Each row is a point on a tangle of strands that fork and nearly touch. The rows are in no order.
Two points are linked if the straight distance between their rows is under 82.4. Some points are linked to none.
sofo: [ 22   3 -16   7  25   9  16  15   9 -17 -11  -4  24  23  -9 -36 -33  -4
   8 -29 -12   6 -26 -18 -18 -27  15 -35   9 -23 -27]
zupuv: [  6  16 -35  -8  48   5   5 -10 -10   8 -17 -13  31  13   0 -30 -54  -4
 -19 -13   0  25 -40  30  22  -1  24   2 -12  -9 -22]
dafi: [ -1 -17  38 -29 -34  11  17  23 -33  47  24  33 -27 -20  18  20   3 -21
   6  10  -2 -15   7  19  35   5  -8  35  11  29  44]
Fozem: [-20   1 -11  -8  18 -41 -21 -31  13 -44   2  22 -11  -4  11  -4 -11  10
  -9 -11  20  25   5  -7   0  -9  -1   2  29 -23 -50]
Reso: [ 32  -1 -21   3  23   7  19  24   1  -7 -19   7  41  15 -22 -34 -23   3
   3 -40  -2 -35 -23 -29 -27 -17  12 -40  -9 -16 -12]
zuf: [ -2   5 -31 -22   5  -5   3   1 -58   6  -6   9  34 -15 -16 -39   3 -12
 -10 -38  -8 -33   3   5  -4  30   2  -6 -25 -30  12]
vuvu: [-11  -4   4 -25 -21  -1 -15  13 -35  22   2  16 -51 -14  17  -7  -6  -5
 -13  58  -5 -38 -20  12 -10  19  -5  49 -12  29  41]
talod: [ 32  -1  26   5  -4  15  -5  14  17  37  -7  16  -3  -3  -7  23 -13  -5
 -29   5  13 -32 -17  26  32  16   9  37 -12  44  39]
gifam: [ 16  21 -10   9  39  -4 -13 -28  25   1 -24  21  20  -1 -29  22  -7  26
 -52  -4  45 -28  -5   2  21   4  -4  12 -15  16  -8]
Zuno: [  2   9  36 -44   3 -23 -22  -4  -6   0  38  14 -40 -21   0   7  -4 -16
 -15  35  30  -7  -7   2  20  -1 -24  36  23  36  -2]
talub: [-31  12 -32  -4  -8  -3  13   7 -44 -25  26  -9  43  15 -26 -22  33   3
  23 -41 -10  21  13 -31 -11 -10  24 -21  10 -62 -25]
pom: [ -6  -6  50   5 -42   2 -13  -8  20  25  18  42 -27 -20  -8  40  23  15
   0  -1  22 -17  24   3  -5   2 -30  19  24   5  -4]
Katob: [  8  21 -12  14  48   0 -18 -28  33   2 -16  17  32   6 -17  19 -22  11
 -42 -28  43   0 -18  13  36 -14   9   2   1  11 -26]
Toge: [ 11   2  19 -10  26 -15 -11   4  -1   9   2  -8 -27  -3  10  -6 -11  12
 -44  22  10   4 -38  34  42  22  30  22 -17  55  21]
taru: [  8  -2  14 -22 -14 -26 -28 -15 -11 -34 -24  19 -43 -19 -20   7  13  24
   0  30 -13 -45  19 -38 -29  11 -53   3   4 -13 -14]
Tudi: [  1  16  -2  -2 -12 -15   3  -1  58  -9   5  -6 -31  15  35  14  -1 -28
  31  46   8 -17   7 -34 -55   6 -30  22  13  45 -33]
zamag: [ 34   8  -2  12  33  -3   5  -2  27 -14  -3 -33 -23   8  42 -17   1  18
 -17  28 -15  23  -6  16   9  -6  -2 -27   0  63  -6]
Gamed: [ -6  14 -27  16  26   7  24  14 -25   8   0 -24  58  -7 -42 -18  13  12
   9 -53 -32 -11   0 -19 -12   6  19 -40 -16 -17   6]
zariz: [ 32   3  18 -20   9 -15 -28  -4  28 -29  -9  28 -16  -1 -21  15 -15  -4
 -18 -14  11 -52   2 -28   6  -6 -34  28  31   9 -19]
kura: [ 12  27 -13  14  44  13  -5  -9  43  20 -13   1   4  10  -6   8 -32  -1
 -30  24  25  13 -39  15  15   4  23  29 -17  39   3]
zogos: [ 44 -10   7  28  25   8  12   9   9  -1 -12 -35  -9   4  19 -10  10  10
  -7   0 -23  27  -6  26  15 -13   4 -46 -14  58   9]
liv: [-16 -16  -3  24 -27   9  -1   4  28  10  15 -20  -9  16  16  21   2  -9
  34   9   0  25  16  -4  -9 -10  -4   5   7   0 -11]
pimav: [-14  -5  -5 -24  12 -33 -14  -7 -33  -5  16  18 -10 -15  12   5  -7 -13
 -10  -7  -8  38  -9  28  44 -15   6  -3   7  -2  -6]
datip: [ -5   8  21   2  -4   9   1  12  14  32   0  22 -10  -4  -4  25 -11  -5
  -9  30  13   2 -10  19  23  17  20  25 -11  21  24]
panuz: [-17 -15  37  25   2 -11   6   4  44  13  26 -19 -15  12  28  17  11   6
   0  21  23  26  14  14   7   0  12   4   7  46 -15]
ger: [  7  -2   0  -2  -9  -6  -4   1 -18 -16 -21   1  12 -19 -17 -13   6  -2
  11 -10 -29 -12   2 -18 -19  12 -17 -38 -10 -22   6]
bunep: [ 13  -2  40   3 -13   3  -6  13  41  21  22  -6   8  12  37  20  -5 -27
 -12   3  21   5   0   1  35 -15 -14 -10  14  75  -9]
kup: [-19  -4   8  14 -29  36  21  22   4  23  19 -54 -13  12  16   0  13 -13
  37  15 -27  45  17  -3 -18 -12  22 -22 -20   6  30]
tol: [  0   9 -23 -17  22  -8  17   1 -22 -22  17 -24 -42 -15  47 -35   0   6
   8  66 -33  40   0  18 -10  -7   5 -19  -6  13  10]
fak: [-14  19 -36  -3  16 -16  12 -23   1 -30 -13   9   1   2 -17 -13  -4  15
  -1  17  18  -9  15 -32 -28  20 -18  -9 -16 -42 -22]
pof: [-19 -22  -3  17 -17 -25   1 -18   7 -48  -7  -5   2  -1  -4 -11  29  26
  27  -5  -3  -6  31 -32 -54   2 -19 -28  17 -54 -32]
dal: [ 10   9  28 -28  25 -28 -22  -4   3   0  24  -1 -29 -15   3  -2  -8  -2
 -35  27  28   9 -25  18  38  11   6  23   4  47   5]
Zomo: [ 24  22  -6  36  42  21   3  -6  45   4 -29 -15 -10   8  -9   1 -16  25
 -30  31  10   6 -31  16  -7  -1  23  11 -26  31   4]
gez: [-17  -9   4 -17  -7 -34 -17  -8 -31  -7   7  21 -28 -22   5  11   3  -5
   3  14  -8  24   9  10  16 -13  -9  -7   8  -6  -3]
tasav: [ 16  15 -26   6  27  11   7  -4 -13  10 -28 -13  34  -4  -9 -40 -33   8
 -11 -11 -13 -30 -30   6 -12  14  10 -13 -34  -3   1]
riba: [ -9  19 -35 -33   0   1   7 -16  -9   4 -13  38  14 -12  -6   7 -18  -7
 -19  22  29 -42   4 -15  -5  27 -23  43  -7 -23  11]
Bis: [  1  -2  16   4 -13 -34 -22 -24   8 -33 -20  11 -54 -27   3   6  20  36
  -1  38 -10  -8  25 -17 -47   6 -36   0   2  -5 -22]
lov: [ 13  23 -37  10  37 -19  21 -20  -9 -24 -14  -8  10  -9 -35 -34   0  34
  -9  -6   5 -21   2 -19 -26  24  -7 -30 -30 -31  -7]
mig: [-16 -24  35  10 -27 -27  -3  -4  26   6  24   8 -46 -12  22  23  26  14
  20  34   6   8  23   1 -34   6 -23   5  14  29 -19]
talak: [-53  20  30  16  14   5  -6 -14  28  16  13  22  11  -2 -13  28   5  16
 -27  14  60  14   7  24  25  10  32  33   0 -16  -9]
lidu: [-18   6  28 -17  -7   6  12  -1 -23  36   0  48  12 -24  -7  23   8   3
 -31  -4  24  -4   4  29  51   5  15  35   4 -14  32]
Mufu: [-35  14   0  22  23   1  -6 -24  22  11  -6  11  19  12 -16  19  11  29
 -29   8  41  15  15   9  13   3  16  17 -17 -23 -10]
getum: [ -2   7 -12  -4  26  24  22   4  11   1  21 -53  -7  22  49 -22  -9   0
   6  26 -23  63  10  22  18 -19  19 -23  -8  23  -5]
doga: [ -9  14 -13 -34 -17  -2  -2  -5   5  -7  -5  48  -3 -10   3  18 -22 -22
   1  16  13 -27   6 -25  -4   2 -25  32  26 -21  -5]
gevo: [-25 -11  43 -30 -20 -10  11  11 -44  27  37  35 -48 -20   5  16   6 -13
   1  35   8  -9  10  28  29   1   0  14  21  28  28]
tik: [-20   2  11  -5  17 -52 -31 -48  37 -36   4  18  -5 -16  -3   8  -1  19
 -22  -6  42  -1  11  -4 -15  -2 -14  17  29 -13 -54]
duba: [  9   8 -12   2  35   0  -2  -1   3  19 -12  -7  -5   7  12 -18 -29   6
 -36  22   8  15 -49  38  25  21  36  26 -29  36  20]
kam: [-43  22  27   2  12   6   3   1  10  22  16  26 -14 -10  -6  24 -12  -6
 -15  36  41  16  -8  27  29  15  36  32  -1   4   6]
Vude: [ -5  20 -39 -11  15   7   4 -11 -17   4 -20   3  24  -1   1 -37 -40  -4
 -10  18   4 -31 -26  -6 -15  28   0  13 -34 -18   4]
vebib: [-42  20 -24  -2   3  20  12 -19  -5   2   1 -17  11   6 -10  -6  -5   7
   2  22  11  28  13 -12 -12  -7  15   2 -35 -44  -1]
nav: [ 23 -12 -10 -25 -22   6   5  20 -18  -3  -5  35  30  14   5  -1 -13 -35
   0 -51  -9  -8 -14  -1  40 -13   3  12  38 -24   6]
nud: [  0   6   3  16  45  -2   4 -10 -15  -3 -16 -14   0  -7  -8 -20  11  26
 -28   2 -21  57  -7  48  24  -1  40 -20 -23  -9  -1]
sido: [-30  18  21  26  20  14  16   3   4   4 -21 -12 -25 -10 -10  14  -2  18
 -11  43   3  21 -12  37  30  31  47  12 -28  11  14]
Rir: [-41   0  20  19 -23  33  17  -3   7   4   4 -56 -13  -6  -8   0  29  24
  17   3 -23  42  27  22 -35  -7  53 -18 -23 -25  22]
dosaf: [-20   6  33 -30 -13  -9  -1  -9 -26  22  24  49 -12 -33  -2  24   1  -4
 -22   2  27  -1   6  19  39 -17  -5  36  23 -12  18]
kodo: [-31 -25  53  45 -23   6   8   2  33  18  -2   0 -29  -4 -11  39  29  29
  17  23  11  -4  19  26 -13  25  16   6   3  17  -4]
Bes: [ -8   9 -26  -2  28  -9  15   2 -45  12  -6 -16  45 -23 -22 -48   7   9
  -1 -41 -39  -9  -2   0 -13  23  17 -27 -30 -12   7]
lef: [-14 -19  -9   6 -17 -20  -8  -6   6 -43  -3  20  10  22   4  -3  11   5
  18 -17   9   1  14 -29 -27 -13  -8 -14  32 -47 -40]
Kosep: [ -9   2  56   5 -10  -4  -4   6  37  21  40   2  -7   6  19  22   8 -16
 -17  10  52  15   6  26  23   5   1   7  19  53 -11]
kal: [-27  10  -1  30 -35  43  12  -4  26  16  -2 -53  17  -4 -16   8   9  11
  40 -17 -27  -8  20 -40 -59 -17  19 -23 -25 -13  30]
mukun: [-29 -45  47  29 -37  -3  12   4  33  18  21  -7 -29   0   3  36  38  25
  40  32   1   8  24  11 -31  10  -1   6  13  12  -6]
beka: [-15 -31  -6  16 -43  -4  -3   0  -9 -30  25 -30  18  21   8   8  20  -6
  60 -25 -19  33   7  -9 -15 -26  16  -9  36 -37 -29]
mil: [-32   6  38  41   0  11   9   2  26   5 -16  -9 -39  -6  -8  24  11  27
   4  44   9   8   9  23  -3  31  30  13 -15  19   1]
kad: [ 26  -7  -1  19 -10  23   1  12   5  25 -20   3  22  -2 -13  12 -10 -19
   6 -10 -15 -13 -14   9   7   1  -6 -12 -15  11  31]
lol: [ 42  -5  17  -3  17   2 -35   0   7  11  -8   5 -13  -4  -6   5 -16   0
 -31  -5   5 -51 -22  11  29   5 -20  47  -5  40  20]
zapas: [ 10  -9  -9 -14 -34  13   7  25 -24  -1  -2  18  30   2  -1  -8  -4 -39
  25 -30 -29 -10  -9  -9   3  -2  -2 -14  19 -28  15]
fuli: [-11  20  -5  19  34  13   9 -24  -1  -9  -8 -32   2  -9 -10 -28  20  40
  -7  10 -13  31  21  11 -20  -5  19 -26 -32 -34  -1]
lev: [-27  13 -23  -2 -56  40  13  18  12  -3  18 -22  23  29  -7  -6 -14 -23
  55 -22 -18  -4   5 -55 -39 -22  29 -10   6 -43   1]
tuda: [  4  14 -28 -14   9 -12   2  -4  16 -20  -5   1 -27   3  17  -8 -30 -15
   9  37  -9  15 -18 -17 -16   8 -10  11   5  11 -14]
rav: [ -6   2  18  27   8   0   1 -10  -1 -13 -20 -12 -25 -20  -2 -10  27  32
   5  31 -18  27  20   9 -30   9   6 -23 -20 -18   9]
divid: [ -6 -12  -7 -42  11 -39   0   4 -12 -39  28   0 -24   9  51 -18 -16 -24
   1  -1  -5  37  -1 -10  33 -17  -3 -23  39  27 -35]
norof: [ -7  16 -30  19  36 -20   1 -30   0  -5  -9  11  11   6 -38  13  19  32
 -30  -6  41   8  17   6   5  18  -4  -3 -26 -35  -9]
Muvag: [  0 -22  10  40  -8  19   8   9  45  16  11 -40  -4  24  23  20   7  -5
  20   9   4  21  13   3  -3 -16   0  -7  -2  36  -6]
gomu: [  1  13 -10  11  -1 -12  -5 -12  73 -24 -17   7 -18  21   7  15 -11 -20
  25  25  17 -30   3 -34 -69   0 -20  32  18   7 -45]
zavap: [ 13 -14   1 -26   1 -15 -11  -7 -51  -6 -17  16  22 -15 -25   1  26   4
 -21 -39 -10 -26  19  11  31  12 -23  -4   0 -27  14]
vev: [ 14 -21  41 -21 -26  16  -1  11 -38  41   2  30 -24 -24  10  10   1 -11
   1 -11  -9 -34   7  12  32   6 -23  60   3  13  45]
Tupu: [-29  26 -43  -7  10  19  20  -8 -19  11  11 -15  41  13 -28  -9  -4  -2
   2  -9  12  10   2 -11   6   3   9  -6 -24 -54  -4]
vuzi: [-52 -15   7   8 -40 -10  -5 -10 -57  -2  17  13  15 -16  -6  21  62  13
  37   1  -3  12  39  -8 -30  -5 -14 -13  22 -54  -1]
sul: [-21 -10  38 -25 -19 -26 -11  -5  13  -5  41   0 -20  -7  51   5   4 -18
   2  21  21  23  14   0  10 -16 -23  -7  31  49 -30]
Bule: [ 18   4 -13   4 -15  10  -1   8   9  15 -19  -3 -10  -4   3  -5 -23 -12
   3  44 -14 -17 -24  -5 -22  19  -9  14 -28  20  25]
damer: [ -4 -23  -3  52  12  33  -4 -13  52   5  -8 -31  32  16 -12  42   5  23
  -3 -29  31   4  -3  16   1 -43  19   5  -8   2 -26]
fud: [  3  -4 -24 -25  -1 -20  -2   1  -5 -35  -2  46  14  28  -5 -12  -7  -1
  -5 -15  15  -7   2 -38 -15 -10 -10 -10  25 -50 -27]
naze: [-18  21 -38   0   8  26  25  22 -25  22  14 -26  71  13 -39 -17   1  -4
  16 -59 -27  -7  -7 -25  -2  -5  37 -23  -8 -27   3]
Bazis: [ -8  -6   8  11 -17  24  18  26  -9  31   7 -22  -6   5   7   1   2 -24
  31  28 -28  33  -1   4  -1   4  11 -12 -27  11  34]
kav: [ 48 -23  -6 -15  11 -13 -13  25  23 -25   6  24  -5  37   3   2 -26 -23
 -11 -45   9 -12 -18 -17  16 -30  -3 -10  42  27 -23]
Nalu: [-19  18 -20   9   6  23  -5  -4  27  18   4   4  20  20  -1  20 -26 -19
   2   5  13  23  -8   0  19 -11  11  22  -2 -13  -5]
vom: [-25   5 -24   1   3 -20   7  -8 -43 -24   6   2  28  -6 -24 -11  38   4
   5 -25  -5  19  19 -13  -2   3  -4 -32   1 -54 -17]
mulig: [-17  17 -14   4  42   7   4 -21 -14 -10   0 -22  -4  -8   2 -27   2  23
 -13  15 -17  64   4  35   8 -14  30 -14 -21 -33 -12]
Mego: [  9 -19  26 -21 -17   9 -10   5 -58  23 -19  19  14 -28 -11   5  29  -2
 -13 -30 -16 -29  21  16  19  14 -22  19  -7 -15  44]
ronep: [-46  19  -9   7 -13  24  18 -10 -11  15   5 -32  16  -5 -24  -4  25  18
  15   5  -5  14  29 -25 -34   2  19 -15 -37 -42  24]
bulot: [ 11  18 -26  13  39 -29  11 -32 -21 -13 -18  -4   0 -14 -40 -17  23  48
 -32   3  16   0   5   7 -12  28  -6 -20 -45 -28   4]
tep: [ 48 -21  10  11  20  -5  -2  12   6   0  -8 -26  -4   8  16   6  -4  -3
 -16 -23 -14   8 -13  18  44 -19  -6 -36  -6  70  -1]
Momi: [ 46   2  -8 -21  18   6 -24   6  20   2  -5   2  -4  10   4  -3 -38 -27
 -22 -17  11 -52 -31   2  26   8 -15  48  13  50   5]
maf: [-25 -15  -9  12 -37   1   1   1  32 -11   9 -10 -18   9  14  14  -4 -14
  47  22  -7   7  20 -23 -47  -5 -18  10  15 -22 -24]
dav: [ 17   3  21 -33 -22  -3  -9  -2  10 -10 -10  42 -23 -13 -10  22  -6  -8
   1   0   1 -55  16 -33  -3   2 -49  40  32  -6  -6]
gad: [  4  -3 -30 -26  -9   2  18  30 -25  12  15  26  55  18  -9 -43  -6 -19
  20 -41 -23 -26 -10 -46 -26  -4  15 -17   4 -46  11]
rukif: [-29  13  15   3 -17  20  22   2 -21  45   6  38  37  -6  -9  34  31   4
 -16 -15  30  10  14  15  51  -1  15  29   8 -34  25]
gufav: [ 27  21 -26  -7  33   7  13   0  35 -21  -1 -38 -17  14  50 -28 -21   5
  -2  42 -17  20 -13  -1  -9  -2  -7 -16  10  52 -18]
sof: [ -4   2 -21  -8   5 -31  -4 -15 -40 -21  -3  18  17  -8 -33   6  37  15
 -16 -34  10   1  24  -1  16  14 -19 -24   2 -43 -11]
Zik: [  3   8 -21 -10  29   9  23   6 -11   2  12 -33 -16   3  37 -29 -17  -1
   4  44 -23  47 -15  23  10   0  19  -8 -21  19  12]
gupi: [-17  29 -45  -9  10  31  31  10  -2  20   4 -23  53  25 -33 -22 -30  -6
  11 -29   1 -15 -11 -29  -3  -2  26 -12 -22 -42  -2]
vunis: [ -9  -3   6 -23  19 -49 -13 -15  -7 -28  34  -2 -28 -11  32  -6  -5  -9
 -12  -5   9  46   2  14  40 -15  -4 -14  23  24 -30]
nam: [ 13   0 -14 -31  11   1 -42  -1 -51 -21 -19  14 -16   2  10 -41 -25  -7
 -20 -10  -9 -48 -17   0  13  18 -18  35  -9  -8   3]
Fata: [-23  -1 -12   1 -23  -7   2  -4  48 -29  -6   6 -24  16  11   9 -11 -14
  38  35   2 -14  16 -42 -74   0 -23  27  15 -24 -40]
serap: [ 17 -10   8  -9 -19 -15 -19  -5  -8 -21 -23  14 -19 -13 -12   8   3   5
   5   5 -19 -23  10 -17 -10   5 -31 -15   2  -8  -1]
Zum: [ 28   5 -23   9 -12  31  27   7   0  20 -24  19  45  -2 -26   3  -4 -15
  -4 -32  22 -65   5 -17  -4  20 -21   9 -13 -18  33]
vuk: [ 12   0  -4 -13 -22  15   9   8 -10  30  -1  30  30  -5  10  19 -14 -31
  -6 -37  -1  -1 -10  15  52  -8  -2  29  19 -11  22]
Zoku: [ -4   5 -31   0  16  19  18   1  27 -20  23 -52 -15  28  43 -21 -20  -6
  22   7 -12  50  11   8  -1 -19  11 -13  13   8 -28]
Lita: [ 45  -9  -3  17  -3  19 -10  23 -20  27 -15 -33  -5   5  16 -30 -12 -15
  -9 -11 -25 -19 -34  26   6  14   6  -9 -40  58  38]
bam: [ 15 -13  33   5   2 -11 -16  -1 -19   5 -29   8 -19 -17 -22   9  22  25
 -22  10 -17  -4  -2  19  13  15   6 -11 -25  10  24]
fop: [ 28 -15 -10 -27  19 -17 -34   9 -37 -28  -5  -8 -27  11  14 -41 -30 -10
  -9 -13 -24 -27 -29   4  15  13 -11  19   0  16  -6]
nudaz: [ -2 -31 -13  22 -14 -10   0  -1  14 -35  20 -29  16  36  13  -1   5   4
  36 -34  -9  39  -1   2  -2 -32  22 -10  41 -27 -43]
ropat: [ 13 -15  -5 -44  40 -43 -36 -13 -40 -42   7   1 -37 -11  11 -29 -23   3
 -18  -1 -14  -7 -27   9  33  -1 -12  26  13  10 -16]
Labis: [ -6  12   1  14 -33  40  21   6  -5  47  -6  26  52   6  -3  33  14 -17
   3 -24  13   5   1   3  45 -10   2  31  10 -28  29]
mefo: [ 29 -32  24  -6 -21   2  -5  33 -38  27   1 -21   2  -8   9   0  21 -26
   9 -17 -43   9   0  23  17  11  -5 -28 -15  44  45]
foz: [-45 -19  -5  10 -29 -22   2 -19 -27 -29   6  -7   6 -13  -2   3  43  21
  38   3  -1   6  38 -23 -47   1 -21 -19  12 -62 -19]
fomi: [ 33   0  -2  24  11  12   7  -2   0  20 -29  18  23  -9 -47  32  30  25
 -33 -21  34 -46  16   4   7  14 -17  -7 -28   3  31]
rufu: [-37 -10  15  -1 -29 -11 -11   1 -55   3   1  17   1 -26  -6  13  46   0
  21   6 -20  22  28   0 -16  -6 -12 -25   8 -35  11]
Gike: [-28   9  11  20  33  18  15   4  -1  12  -6 -17  -8   6  -7   2  -2  10
 -16  17  -2  53  -8  45  41   6  56   4 -25  -2   9]
Belub: [ -6  12  22   1   3 -32 -33 -31  36  -9   4  21 -19 -17  -5  18   2  11
 -18  10  33  -3   9  -1 -13   1 -15  22  12  11 -29]
kesu: [ -8  -7  41   1  -4 -44 -35 -30  15 -22   5  16 -48 -28  -4  16  18  37
 -15  18  17   2  20   3 -23   1 -22  11  10   8 -27]
Lod: [-28  -5  10  13 -15  22  10 -16  23  -8   9 -56 -24 -16   2  -7  23  38
  27  26 -24  27  40  14 -58  -9  34 -18 -18 -34  19]
Ruto: [ 25 -21  23 -14 -31  20 -19  13 -45  27 -20  13 -11 -20   4  -3   5 -16
   5 -14 -23 -42  11   7  10  15 -27  33  -8   2  47]
Tebe: [ 11  14 -11 -18  15  -4  -7 -23   3   9 -21  27  13  -8 -18  14  -6  18
 -39  14  26 -41   2  -5  12  22 -17  34 -17  -2  12]
Bozu: [-12  -5   0  24 -32  12  -9  10 -20 -12  10 -19  34  12  -8   5  25 -15
  39 -42 -26  28   7  -8  -4 -16  11 -24  19 -33 -13]
til: [ 20 -21 -12 -34  16 -39   3  14 -22 -43  12   0 -20  21  24 -26 -13 -19
   0 -29 -25  38 -13   4  28 -16   2 -35  29   8 -29]
pum: [-23  -5  22 -36 -12 -13   2  11 -37  22  27  20 -51 -16  19   2  -8 -12
  -8  61   7 -23 -11  19  12  11   6  34   8  45  33]
Viriz: [  9  23 -30  -6  46   0   6 -17 -24   2 -21 -19  22  -6   4 -50 -34  20
 -26   1 -14  14 -34  29   3  10  19  -4 -29 -13  -8]
zuro: [ 18   5  14  13  -9   0 -17  -6  33   0   4  30  11  -2  -2  33  -8 -10
 -13 -40  27 -16   3   2  33 -21 -14  11  35   6 -12]
piru: [ -1   4  49 -51 -13 -15 -20  -1   4  -3  43   8 -27 -10  31   6  -1 -33
  -7  29  27  -4   6  -8  18 -12 -40  11  37  54 -22]
Mezur: [ 11   0   8  20 -45  30   6  10   5  17 -21  23  31  -3 -12  34  20 -13
  24 -26  -1 -29  16 -21  -4  -2 -27  -6  21 -19  23]
garu: [ -1   1   0  45  32   8 -18 -21  49   3  -6   3  32   5 -10  35  -5  17
 -28 -32  51   2  -9  18  23 -29  12   4   2   9 -30]
telus: [ 46 -22   8   6 -11  10 -12  23 -32  14 -11 -27   1  -9   4 -20  -3 -22
  10 -29 -43 -19 -17  17   3  12  -6 -22 -23  43  36]
letu: [-13   4  -4  15  -5   3   8  21 -32 -23  14 -16  48  11 -22 -22  26   1
  25 -59 -41  19   3 -29 -20 -18  25 -43  20 -32 -19]
gapam: [ 32 -24 -18 -27   9 -29  -2  22   6 -28  15  17  -5  44  21 -18 -27 -25
   0 -34  -7  26 -21 -19  14 -25   1 -23  39   9 -29]
radov: [ 49  -5  10 -18  24 -11 -24  10  41 -33  -2  25 -13  17 -17   9 -23 -18
 -19 -32  22 -43 -15 -26   9 -23 -15  18  39  29 -25]
lafab: [ 28  14 -31 -16  10  -3  14   6  26 -26  -9 -27 -30   9  38 -31 -24  -8
   2  50 -24  -5 -27 -17 -25  14 -18   0   3  45  -7]
kavet: [ 27 -17  27  -9  -1 -12 -13  11  15   0  15 -12   0  12  29  13  -6 -21
 -10 -25  -5   6  -2   5  56 -18 -18 -30  19  64 -10]
Fefet: [-15  17  -5  -1   2 -19 -17 -16  36  -9   9  17 -23  -5  13  14 -14 -12
   6  27  21  10   3 -12 -17   1 -14  27  15  11 -28]
bif: [-18  21 -41 -18  10   1  20 -10 -13 -13  -9   3  13  -7  -7 -34 -26   1
  11  33  -3 -24 -11 -32 -33  19  -5  -2 -29 -39   1]
minon: [-21  16   1  29  -4  23  11  -6   7   4  -7 -34  16 -16 -20  -6  20  19
  33  -8 -33  -5  26 -40 -51   1   3 -35 -27 -21  21]
Sadod: [  6 -22 -21  13   4   8  18   0  30 -34  26 -60  -4  29  33 -19  -2   4
  35 -18 -22  39  14  11 -15 -29  14 -28  31  -6 -34]
toso: [  0  11 -34 -37  -1   5  -6   0 -60  -5 -12  24  10  -1   7 -42 -19 -18
 -17 -24   8 -51   2  -4   1  27  -8  22 -17 -31  13]
dotu: [  9 -19   6   3 -20   7   8  28 -19  24   9 -13  10   5  14  10  15 -32
  22  -4 -28  32  -1  16  24  -1  -1 -28  -4  22  26]
fuba: [  6  -4  17   9   5 -13   3   3 -14  -5 -14  -5 -37 -17   3  -5  14  18
  -6  35 -23  26  -4  18  -1  15  14 -16 -21  12  20]
Kivas: [ 19  11 -29   8  40  17  16  13  10   0 -15 -18  28  28 -10 -24 -52 -11
   0 -29  -3  21 -38  10  13 -21  21 -17   3  -7 -26]
luzov: [-16  -1  23  -5 -21 -25   2  -5  37  -1  21  -4 -41  -2  43  13  15  -2
  20  55   6   3  18 -17 -44   2 -29  14  11  48 -27]
Suri: [-22 -13  13 -12 -32  -8  -8   8 -42  18   8  32 -17 -23   1  24  26 -11
  18  10 -14  18  17  12   9 -12 -12  -8  15 -15  14]
pud: [ 13 -22  -3   4 -24 -17   0  22  -6 -24   8  -3 -13  13  17  -2   6 -25
  33 -19 -26  21   5 -15  -2  -7 -10 -38  26   0 -12]
duse: [ -3 -13  32  32 -42  14 -12   1  14  30  -7  25   4  -6 -10  43  36  11
  15 -12   9  -8  27   2  -5  -2 -18  -1  19  -7  10]
fek: [ 40   0 -16  13   1  14 -10  10   6  15 -21 -21 -11   7   9 -20 -26  -3
 -19  16 -11 -31 -47  14 -12  19  -5  15 -30  48  28]
Luv: [ 34  -6 -22 -19   5   9  -4  14   8   9  -4  16  11  21  14  -3 -48 -40
  -5 -24   0 -23 -29   9  27   7   1  21  13  25   7]
kiv: [  2 -30  -3  50 -13  33   5  -9  45  -8 -13 -47  27   7 -17  31  13  20
  26 -25  10  -7   5  -2 -32 -40   6 -13  -4  -8 -17]
boni: [ 24   0   5  16 -17  22  12   1   6  19 -30  24  33  -7 -28  35  21   4
 -10 -29  19 -44  20 -14  10   1 -30  -3   1  -9  27]
das: [ -3   9 -16 -15 -10   1   1  13  -3  20  -6   3 -30  -6  20  -5 -18 -12
  -6  66  -2 -14 -32   1 -21  24  -2  37 -21  33  28]
Gatak: [ 24   8 -37   7  14   6  24  13   1  -2 -12  14  41  12 -39 -12  -9   0
   0 -32  21 -52  -5 -26 -17  12  -7 -21 -10 -29   3]
tega: [ 23  -8  18   4   5  -4  -9 -11 -23   8 -32   8   8 -12 -38  10  32  32
 -30  -2   6 -38  12   5   1  24 -12 -10 -32  -1  32]
vurir: [  7 -12 -10 -22 -34   4   8  40 -24  -2  18  23  33  12   1 -30  -4 -39
  41 -32 -44  -6 -15 -39 -26 -14  13 -24  22 -39  16]
ful: [-26  -7  20  29 -21  37  21  14   5  18   9 -58 -10  15   2  11  25   3
  20  -4 -19  52  16  24  -6  -9  48 -16 -18   2  25]
Luz: [ 16   0 -36 -26  -3  -8  11  16  -8  -7  15  38  43  34 -11 -37 -11  -8
   4 -26   7 -11  -7 -54 -34 -22  -8 -19  11 -59 -11]
Nafa: [ 38  14 -14  24  27  11   5   0  25   4 -30 -27 -20   0   6 -20 -17  23
 -32  32 -12  -7 -47  19 -14   9   8   4 -29  42  20]
soge: [ -5 -12   0  44 -32  41   3   6  35   2  -6 -46  16   9 -11  17   7  -4
  45 -24 -10  -5   9 -23 -44 -26   4 -21  -4  -8   4]
rem: [-19   5  56  -4 -25  -4  -9 -11   3  19  27  48 -19 -25  -9  32  19  10
 -17  -7  40   1  17  21  22  -3 -12  23  27  -7   0]

A fork is a point with three links. Follow the links from the first point to the second and name the forks in between, in order.
pof; fomi => boni
sul; vev => fek
Kosep; Fozem => Belub

Follow the links from the first point to the second, and from the first to the third. Name the last point that the two ways share.
zupuv; fuli; nav => boni
pom; talod; sido => boni
kup; sul; nudaz => fek
talub; Bazis; Toge => fek

A fork is a point with three links, a tip a point with one. Leave the first point through the second and follow the links. Name the first fork or tip that comes.
Fata; gomu => boni
liv; Muvag => Belub
Ruto; Mego => tol
Zum; Gatak => Luv
letu; talub => fek
zariz; dav => ropat
Zomo; kura => sul
